Each row is a point on a landscape with many valleys, with its height.
From any point a ball takes the steepest step (drop divided by distance) to one of its 2 nearest points. It stops when none of these is lower. Distance is the straight distance between rows; heights are no part of it.
j_386: [ 93  97 157 132 126 158 158  99 133 154 163  94 174 172 119 121 136 129
 109 121 143  77  83 146]  (h 581)
j_445: [ 98 151 181  88  89 117 155 206 167  99 106  91 116 153 168 142 195 137
 159 148 131 149 122 139]  (h 456)
j_479: [116 129  89 136 154 147 171  83  90 124 100 109 125 160 151 128  87  81
 103 160 109 134 137 116]  (h 695)
j_537: [110 186 121 181 117 147 161  98 162  92 104 116 120 142 165 151 128 105
 125 147 117 131 111 112]  (h 462)
j_267: [134 138 173 112 114 157 116 145 115 115 147 144 131 124  97 149 129 187
 171  80 110  73  78 158]  (h 282)
j_100: [116 132  82 129 140 127 117 126  65 168 151 142 153 126 107 108  77  93
  85 142 102 147 146  92]  (h 538)
j_930: [178 170 117 149 125 177 125 121 117  95 153 168 114 111  95 119  64 162
 153  87 143  80  49 178]  (h 319)
j_437: [120 146 141 129 122 157 110  97 119 155 164  86 111 150 124 177 145 140
 160 117 143 118  64 141]  (h 543)
j_673: [ 99 148 155 141 110 140 104 102 142 158 152  96 121 160 160 176 179 129
 140 129 136 165  72 127]  (h 524)
j_81: [180  59 176 111 117 169 140 116 145 156 206 115 156 142  94 130 127 167
 134  85 168  95  70 169]  (h 205)
j_270: [157 131 146  68 102 130  84 168 146 136 155 109 119 112  99 111 177 190
 184 120 161 143 139 133]  (h 157)
j_649: [128 110 177 139 171 158  99 145 113 124 175  91 156 171 117 126 133 117
 114 131 144 131 106 130]  (h 457)
j_690: [151  64 170 142 148 118 106  84 130 145 189 127 164 169 138 114 167 117
  81 144 150 118 100 142]  (h 341)
j_247: [135 122 148  83 118 117  62 159 129 135 122 121 104 102 117 121 171 162
 160 150 136 187 168 119]  (h 238)
j_187: [180 177 127 134  85 171 174 132 155  89 165 105 120 124 139 160 127 163
 182  75 136 105  63 133]  (h 618)
j_391: [113  94 149 101 146 109 120 109  97 166 141 124 142 159 147 148 146 109
  94 143 105 144 143 126]  (h 237)
j_364: [112 107 170 133 115 154 191 116 110 133 201 101 180 183 122 133 132 135
 119 101 112  61  54 154]  (h 605)
j_818: [164  97  69 166 151 129  92 156  74 151 102 134 124  87  81  83  68  79
 119 128 180 151 129  82]  (h 216)
j_316: [140  98 118 161 177 167  96 147 128 123 143  75 126 123  88 102 115 116
 142 124 195 157 129 114]  (h 198)
j_195: [124  95 126 114 131 133 132 117 133 109  78 144 158 122 123  97 141 156
 132 136 113 114 182 101]  (h 438)
j_271: [ 63 143 109 153 118 139 136  71 113 165 125 154 145 136 126 114 121 127
 103 155  85 143 113 114]  (h 792)
j_205: [173 123  76 123 175 115 132 163  97 107  90 130 112  95 123 120  56  81
 114 110 150 114 176 113]  (h 354)
j_156: [158 151 118 122 133 125  79 160 138 116 123 131 106  83 113 128 126 138
 140 134 142 159 172 100]  (h 320)
j_950: [111 133  85 133 109 115 137 142 118 119  81 153 122  67 118 133  76 111
  99 129  95 132 195 101]  (h 685)
j_58: [151  95 125 114 144 137 140  97 111 134 151 146 186 158 112  83 134 140
 112 123 127  81 126 117]  (h 283)
j_144: [113 136 131 130 151 151 162  93  92 113 138  90 156 177 148 121 123  98
 118 139 105 107 111 113]  (h 655)
j_676: [135 172 144  98  68  94 151 178 185  93 104 158 126 100 134 118 167 170
 150 135 102 104 164 131]  (h 641)
j_541: [123 154 161 144 152 166 104 170 127 135 156 122 129 154 106 148 102 123
 121 115 148 123 101 133]  (h 436)
j_478: [170 154  46 131 139 116 115 135  99 176 130 169 102 118  96 105  59 113
 119 106 170  95  95 146]  (h 704)
j_737: [129 138 124 142 151 134 138 127 110 166 140 175 122 166 101 137 100 127
 109 123 120  81  83 157]  (h 594)
j_891: [133  83 184 114 165 129  95 154 124 129 216  55 159 157 120 104 165 122
 112 133 158 157 131 132]  (h 425)
j_395: [144  73  84 126 147 108 106 119  70 191 157 133 143 124 118 111 100  73
  72 146 134 173 151  94]  (h 631)
j_847: [160 189  51 123 119 104 153 114 145 128 121 175 115  79 117 118  98 145
 142  94 133  73 139 132]  (h 741)
j_542: [162 163  50 123 136 107 117 126 107 150 107 173 100  81 106 122  74 119
 128 107 140 102 139 127]  (h 754)
j_440: [136  97 161  91 161 126  96 160 114 122 169  63 141 144 118 100 170 133
 145 143 148 175 159 118]  (h 387)
j_248: [175  75 151  93 139 154 114 143 150 158 187  97 130 128  87 130 142 172
 166  81 195 122 103 155]  (h 150)
j_900: [ 87  78 168 101 139 129  80 103 131 159 111  75 111 133 135 145 175 140
 154 135 153 168 130 148]  (h 574)
j_912: [ 87 149 140 130  89 123 130 107 138  89  83 143 126 103 169 140 146 136
 119 158  67 185 177 107]  (h 369)
j_597: [174 129  58 165 151 114 107 163  89 118  94 139 105  72 108 108  46  61
 109 123 158 146 151  97]  (h 287)
j_96: [148 122  89 145 155 120 121 138 103 194 138 187 118 163  94 112  77 100
  85 130 146  97  94 149]  (h 642)
j_254: [ 82  90 140 129 138 134 141  98 153 139  79 140 169 163 169 108 159 118
  91 134 124 166 150 117]  (h 585)
j_456: [101 130 160 143 130 138 176 101  87 107 169 112 171 189 145 126 153 122
 130 128  73  87  70 123]  (h 629)
j_283: [130  92 151 131 159 125 123 169 175  94  73  98  98 110 120 134 134 131
 150 129 175 121 175 147]  (h 493)
j_560: [101 170 149 139 104 110 132 103 112  99 114 170 117 122 156 147 154 149
 137 147  39 162 134 105]  (h 291)
j_109: [ 73 131 112 176 127 143 108 130 163 170  79 160 118 124 127 142 106 109
  88 141 145 156 128 121]  (h 817)
j_252: [156 152  80 156 141 151  93  75  81 103 100 139  97 109 110 110  66 111
 132 156 118 122 113 127]  (h 351)
j_997: [114  77 152  89 148 109 116 136 117 145 147  82 151 150 151 115 168 107
 110 143 134 184 178 114]  (h 327)
j_689: [194 155 107 140 128 187 114 131 140  83 154 123 126  96  98 111  68 158
 161  83 180  97  86 149]  (h 285)
j_121: [151 206  87 138 103 114 175 114 153  99 153 187 110  82 121 128 100 164
 166  76 111  62  96 154]  (h 686)
j_20: [134  86  96 130 132 111 146  61  98 176 156 163 160 155 105  87 122 120
  92 144 120  77 107 139]  (h 169)
j_742: [ 91  71 151 116 133  92 110  77 122 181 171 108 154 145 168 133 167  91
  58 146 123 157 135 139]  (h 147)
j_426: [110 144  77 112 132 121 140 150  80 152 119 152 119 102 115 146  67  96
  92 124  89 150 182  98]  (h 623)
j_819: [111 143 137 147  99  72 158 148 190  92  75 153 109  85 151 167 111 102
  94 145  82 118 199 148]  (h 608)
j_627: [119 108 133 154 145 136 131 100 173  91  62 137 140 141 182 116 148 112
 108 152 135 182 163 107]  (h 540)
j_459: [156 108 111 115 156  95 135 206 137 103  82 123 109  87 119 123  91  99
 120 114 147 130 215 116]  (h 416)
j_915: [134 184 120 188 129 139 146  88 139  52 104 124 112 114 146 138  98 101
 126 158  95 111 121 121]  (h 431)
j_471: [ 79  97  87 148  92 131 148 123 114 123  71 149 105  77 139 173  61  92
  84 133 101 178 194 115]  (h 732)
j_409: [145  55 100 131 156 107 103 142 101 169 132 130 140 112 122 108 130  91
 103 136 157 215 175  81]  (h 707)
j_27: [112 192 101 156 146 107 168  99  81 107 143 203  80 116 103  97  67 135
 165 121  79  68  61 179]  (h 410)
j_69: [121 154 165 130 100 135 147 169 174  99 112 159 146 142 131 126 154 171
 138 121 114 106 139 125]  (h 555)
j_732: [132  65 127 114 144 128 123 128 129 144 108 150 181 142 112  81 146 145
 108 128 136 118 169 100]  (h 370)
j_30: [141 120 190  89 100 114 119 169 135 145 178 125 137 166 132 157 192 166
 153 111 125 119  87 147]  (h 284)
j_988: [151 120 142  60 101 103 133 135 128 109 107 116 121 144 172 113 200 144
 158 169 113 180 173 111]  (h 803)
j_989: [130  90 167 134 153 121 122  93 114 138 133 148 149 181 148 135 162 124
 108 143 110 126 112 134]  (h 297)
j_846: [169 184 126 121 115 147 150 153 160  76 146  87 117 118 138 143 126 143
 170 100 153 101 125 127]  (h 591)
j_813: [105 150 178  73 108 110 162 198 133 127 135  92 141 174 164 144 183 132
 142 131 111 129 126 127]  (h 403)
j_84: [111 175 113  79 115 129 142 112  95 148 162 101 132 120 117 137 140 157
 164  98 103  83 116 128]  (h 521)
j_62: [ 90 132 162 119 105 101 146  91  95 126 136 145 141 162 171 146 192 141
 136 144  43 152 108 114]  (h 222)
j_987: [ 74 104 114 166 129 127 100 160 160 158  71 131 118  92 136 138 111  99
  98 131 157 202 169 104]  (h 785)
j_476: [120 147 125 154 124 151 150 107 134 140 134 177 136 147 104 122 122 158
 131 121 115  88  91 136]  (h 552)
j_738: [171 154 140  67  94 105 145 176 159  91 117 127 121 133 152 108 182 162
 170 144 133 129 162 121]  (h 733)
j_607: [122 184  87 115 153 111 153  90  60 124 147 182 107 112 112 112  83 137
 156 108  73  80  99 150]  (h 453)
j_462: [104 163 123 158 115 104 164 158 186 101  88 154 132  96 131 139 102 113
  97 131 105  83 180 134]  (h 654)
j_12: [169 131 126  98 132 119 115 105 123 108 119 125 123 142 162 130 171 136
 148 152 119 179 163  95]  (h 816)
j_625: [ 71  81  94 158 103 130 115 139 125 159  55 145 113  70 123 150  80  95
  89 127 136 192 177 101]  (h 760)
j_447: [132  88  94 169 171 144 102 159 115 141  99  97 117 103  86 103  93  93
 133 127 190 154 143  98]  (h 158)
j_733: [128 130 136 137 115 149 135 115 160 123 107 161 147 132 117 116 147 171
 138 126 124 104 130 118]  (h 504)
j_483: [ 92 109 189 103  98 105 103 114 122 142 145 123 152 164 167 139 212 147
 130 142  90 163 106 132]  (h 163)
j_598: [138 105 137 108 139  88 128 213 175  88  74  97  91  79 121 127 121 112
 136 136 157 140 217 143]  (h 459)
j_546: [ 93  50 195 120 143  87  80 109 143 171 186  84 142 133 153 130 191 103
  76 138 158 152 125 164]  (h 72)
j_294: [125 117 151 127 143 158  75 104 123 139 127  84 103 123 112 150 143 148
 164 128 158 142 106 134]  (h 560)
j_116: [101  81 134 130 164 142 138 135 154 132  76  93 123 140 131 132 135 119
 133 129 175 131 156 132]  (h 516)
j_637: [156 196  89 159 128 140 164 102  97  87 158 195 104 124 104  84  58 153
 157 107 107  75  52 174]  (h 368)
j_763: [ 71 162  98 150 110 138 140 104 125 131  95 141 127  89 117 130  97 128
 112 142  87 128 157 105]  (h 738)
j_77: [130 150  93 150 144 143  98 146  99 173 172 138 156 137  98 102  91 101
  83 139 140 146 114  94]  (h 461)
j_99: [188 134  74 146 149 156  79  99 101 122 128 133 121 108  95  89  93 128
 147 131 170 129 112 115]  (h 293)
j_260: [103  89 133 110 144 138 156 116 153 163 116  95 153 168 137 133 156 131
 125 122 160 105 132 134]  (h 547)
j_175: [153 172 107 142  98 147 196 102 135 102 155 152 110 122 127 146 113 166
 183  76 116  64  47 156]  (h 646)
j_308: [ 86 151 164 111  96 104 168 170 166  93  70 102 106 140 187 165 168 118
 138 142 102 134 149 135]  (h 502)
j_862: [129 192 113 108 102 137 154 137 146 121 144 100 128 123 137 144 141 147
 157 109 126 106 134 111]  (h 561)
j_576: [101 142 174 114  84  90 134 169 186  77  65  88  86  97 168 168 160 113
 141 154 113 136 163 159]  (h 531)
j_95: [113  87  81 123 131 105 146  50  64 188 143 156 129 148 121 111  95  95
  80 165  94 122 120 143]  (h 321)
j_907: [165  88 102 114 156 111 104 126 122 139 117 129 114 126 145 123 145 112
 125 146 146 214 186  92]  (h 762)
j_14: [129 152 165 136  84  61 147 159 197  66  88 106 110  91 153 172 142 104
 127 146  96  98 166 169]  (h 562)
j_942: [147 141 183  73  83 127 109 197 149 122 157 102 106 138 126 139 196 175
 185 129 150 155 100 145]  (h 221)
j_916: [192 131 101 152 151 171  96 132 141 106 143 113 119 108  95 109  97 138
 158 110 194 130 109 121]  (h 246)
j_369: [122 166  86 178 125  96 172 118 167 112  94 201 109 101 130 130  89 111
  94 143  91 106 157 127]  (h 715)
j_970: [115 153 144 183 119 152 129 112 192  77  86 131 145 126 160 123 141 127
 119 148 132 152 138 111]  (h 500)
j_282: [102  73 208 109 107  92  91 104 141 152 185 102 155 154 167 138 216 133
  96 135 122 141  93 156]  (h 116)
j_717: [110 165 124 156 112 134 148  83 144 121 110 121 113 154 180 169 167 122
 144 143 110 155  95 111]  (h 495)
j_993: [105 142 177  77  93 100 152 190 119 137 130 124 121 167 147 165 187 157
 160 112  90  97 102 148]  (h 345)
j_441: [119 179 118  96 133 114 163 112  73 113 145 134 121 124 127 139 123 150
 173  93  69  69 107 133]  (h 494)
j_998: [160 179  89 176 137 128 124  99 121  70 102 124  93  93 131 137  55  77
 113 156 116 113 130 136]  (h 398)
j_521: [ 69 119 122 158 126 147 108  93 128 186 111 138 137 142 123 130 113 113
  90 145 138 150 103 128]  (h 831)
j_310: [162 114 145  88 129 148 100 177 154 121 150  98 111 100  84 119 138 185
 187  86 189 121 135 146]  (h 99)
j_326: [141  51 141 143 165 120  77  87 108 161 164 116 150 140 115 105 146 107
  92 153 158 149 121 128]  (h 382)
j_239: [143 164 121 141 148 144  92 159 128 144 149 139 128 133 113 127 111 125
 111 128 138 147 133 101]  (h 393)
j_152: [154  97 161 114 114 169 136 106 116 139 161 131 134 145  95 151 121 179
 160  79 136  67  51 173]  (h 253)

Where does a ball stop that starts at each point below?
j_847: j_916
j_386: j_447
j_542: j_733
j_109: j_239
j_437: j_916
j_271: j_239
j_970: j_916
j_12: j_239
j_649: j_546
j_462: j_310
j_813: j_310
j_441: j_916
j_912: j_546
